Points, in no order, along strands that fork, close into loops and pass close to each other.
In the rows, 128 means zero.
Points whose rows are less than 32.1 apart are linked; no others are.
Z_994: [116 157  89 109 111 124 190 109 126]
Z_705: [117 130 131 113  94  77 168 107 135]
Z_800: [153 111 168 127 128  78  90 116 142]
Z_100: [168 151  76 138 124 189 132 128 129]
Z_903: [ 74 126 127 106 118  91 215 117 136]
Z_481: [ 57 126 107  85 102  76 207 123 117]
Z_551: [106 107 175 152 177 161  65 169 119]
Z_518: [132 114 170 126 118  77 138 109 148]
Z_741: [139 109 148 143 154 145  51 151 113]
Z_662: [ 61 125 115  95 116  85 218 123 127]
Z_984: [175 134  95 136 120 161  88 134 119]
Z_96: [131 112 149 147 158 169  77 158 123]
Z_787: [143 114 126 147 148 167  44 158  86]
Z_891: [153 125 132 136 137 151 103 134 139]
Z_460: [149 109 174 125 118  62 101 110 144]
Z_654: [128 122 153 130 127 108 157 115 153]
Z_194: [182 135 100 134 114 142  78 131 117]
Z_506: [117 148 103 110 108 110 186 106 131]
Z_208: [143 119 162 130 127  97 127 115 150]
Z_844: [128 146 108 125 131 145 182 112 146]
Z_650: [167 160  74 122  97 137 134 108 125]
Z_462: [126 100 177 143 166 125  61 147 132]
Z_514: [125 143 108 106  80  74 156 101 122]
Z_971: [163 127 111 139 131 165  86 140 122]
Z_528: [143 122 139 141 146 156 109 135 143]
Z_625: [113 100 184 148 173 126  53 154 126]
Z_29: [107 120 153 121 123  94 184 111 151]
Z_661: [162 124 126 135 129 133  93 128 131]
Z_228: [169 159  70 128 109 160 134 118 124]
Z_388: [ 66 125 105  87  86  64 193 115 117]
Z_758: [134 106 160 141 158 130  59 144 125]
Z_814: [141 119 138 146 153 176  89 150 128]
Z_390: [ 97 111 176 158 180 178  72 178 115]
Z_150: [112 104 172 151 171 138  44 160 109]
Z_427: [131 115 139 153 157 167  43 164  86]
Z_450: [124 138 121 124 124 126 180 111 145]
Z_639: [ 90 129 125 108 112  90 200 113 137]
Z_189: [132 118 149 144 158 171 113 144 148]
Z_36: [118 114 153 154 166 194  77 172 112]
Z_866: [149 116 159 128 127  96 109 118 146]
Z_670: [ 81 134  98  90  83  71 187 108 114]
Z_611: [104 129 128 110 100  81 184 108 133]
Z_253: [100 116 165 158 176 194  81 179 113]
Z_381: [110 107 164 156 170 151  41 165  96]
Z_42: [115 109 153 157 163 161  40 166  87]
Z_413: [132 135 128 126 125 124 165 112 146]
Z_48: [139 147 101 130 134 166 168 118 141]
Z_523: [117 118 157 126 126 101 169 113 156]
Z_782: [114 141 114 113 107  99 183 106 133]
Z_467: [118 109 165 149 166 160  67 160 120]
Z_411: [134 126 143 130 132 122 150 114 152]
Z_289: [154 150  86 138 131 185 147 126 136]
Z_355: [171 153  70 132 117 174 130 124 128]
Z_295: [153 119 119 147 142 173  53 156  95]
Z_973: [133 119 141 148 158 185 103 152 134]
Z_804: [154 164  73 119 103 137 155 106 127]
Z_200: [ 94 148  92  97 102 104 202 109 118]
Z_820: [135 162  80 114 108 135 174 107 127]
Z_747: [102 158  82 101 112 123 204 109 122]
Z_919: [109 140 102 101  79  74 170 102 118]
Z_900: [147 149  91 134 133 172 157 123 141]
Z_452: [141 111 175 124 118  67 118 111 147]
Z_712: [155 123 123 141 141 171  86 146 122]
Z_471: [ 97 124 144 119 121  94 200 111 147]
Z_910: [141 138 120 114  83  75 141 103 130]
Z_290: [173 133 112 129 115 127  91 123 127]
Z_399: [136 132 131 117  94  80 147 105 136]
Z_216: [100 141  98  97  87  82 183 105 117]

How many points has the smallest loop of links through each point below? Write 0 if it is on no loop.
Z_208: 6
Z_891: 11
Z_399: 13

A tip is a point with one link. Name the tips that can be reached along the links from each point below, in the order of the rows.
Z_984: Z_36
Z_662: Z_200
Z_42: Z_741, Z_295

A fork is a point with three links, a tip a point with one. Leave the first point through the second and follow the links. Name the first fork or tip that comes.
Z_42 / Z_427: Z_295
Z_891 / Z_528: Z_814
Z_523 / Z_29: Z_639
Z_150 / Z_625: Z_741
Z_467 / Z_551: Z_36
Z_100 / Z_355: Z_994
Z_670 / Z_216: Z_611

Name the points in between on the shortest way along the links from the first point to the second, in order.
Z_741 / Z_150: Z_758 > Z_462 > Z_625
Z_194 / Z_814: Z_984 > Z_971 > Z_712
Z_662 / Z_411: Z_903 > Z_639 > Z_471 > Z_29 > Z_523 > Z_654
Z_747 / Z_29: Z_994 > Z_506 > Z_782 > Z_611 > Z_639 > Z_471
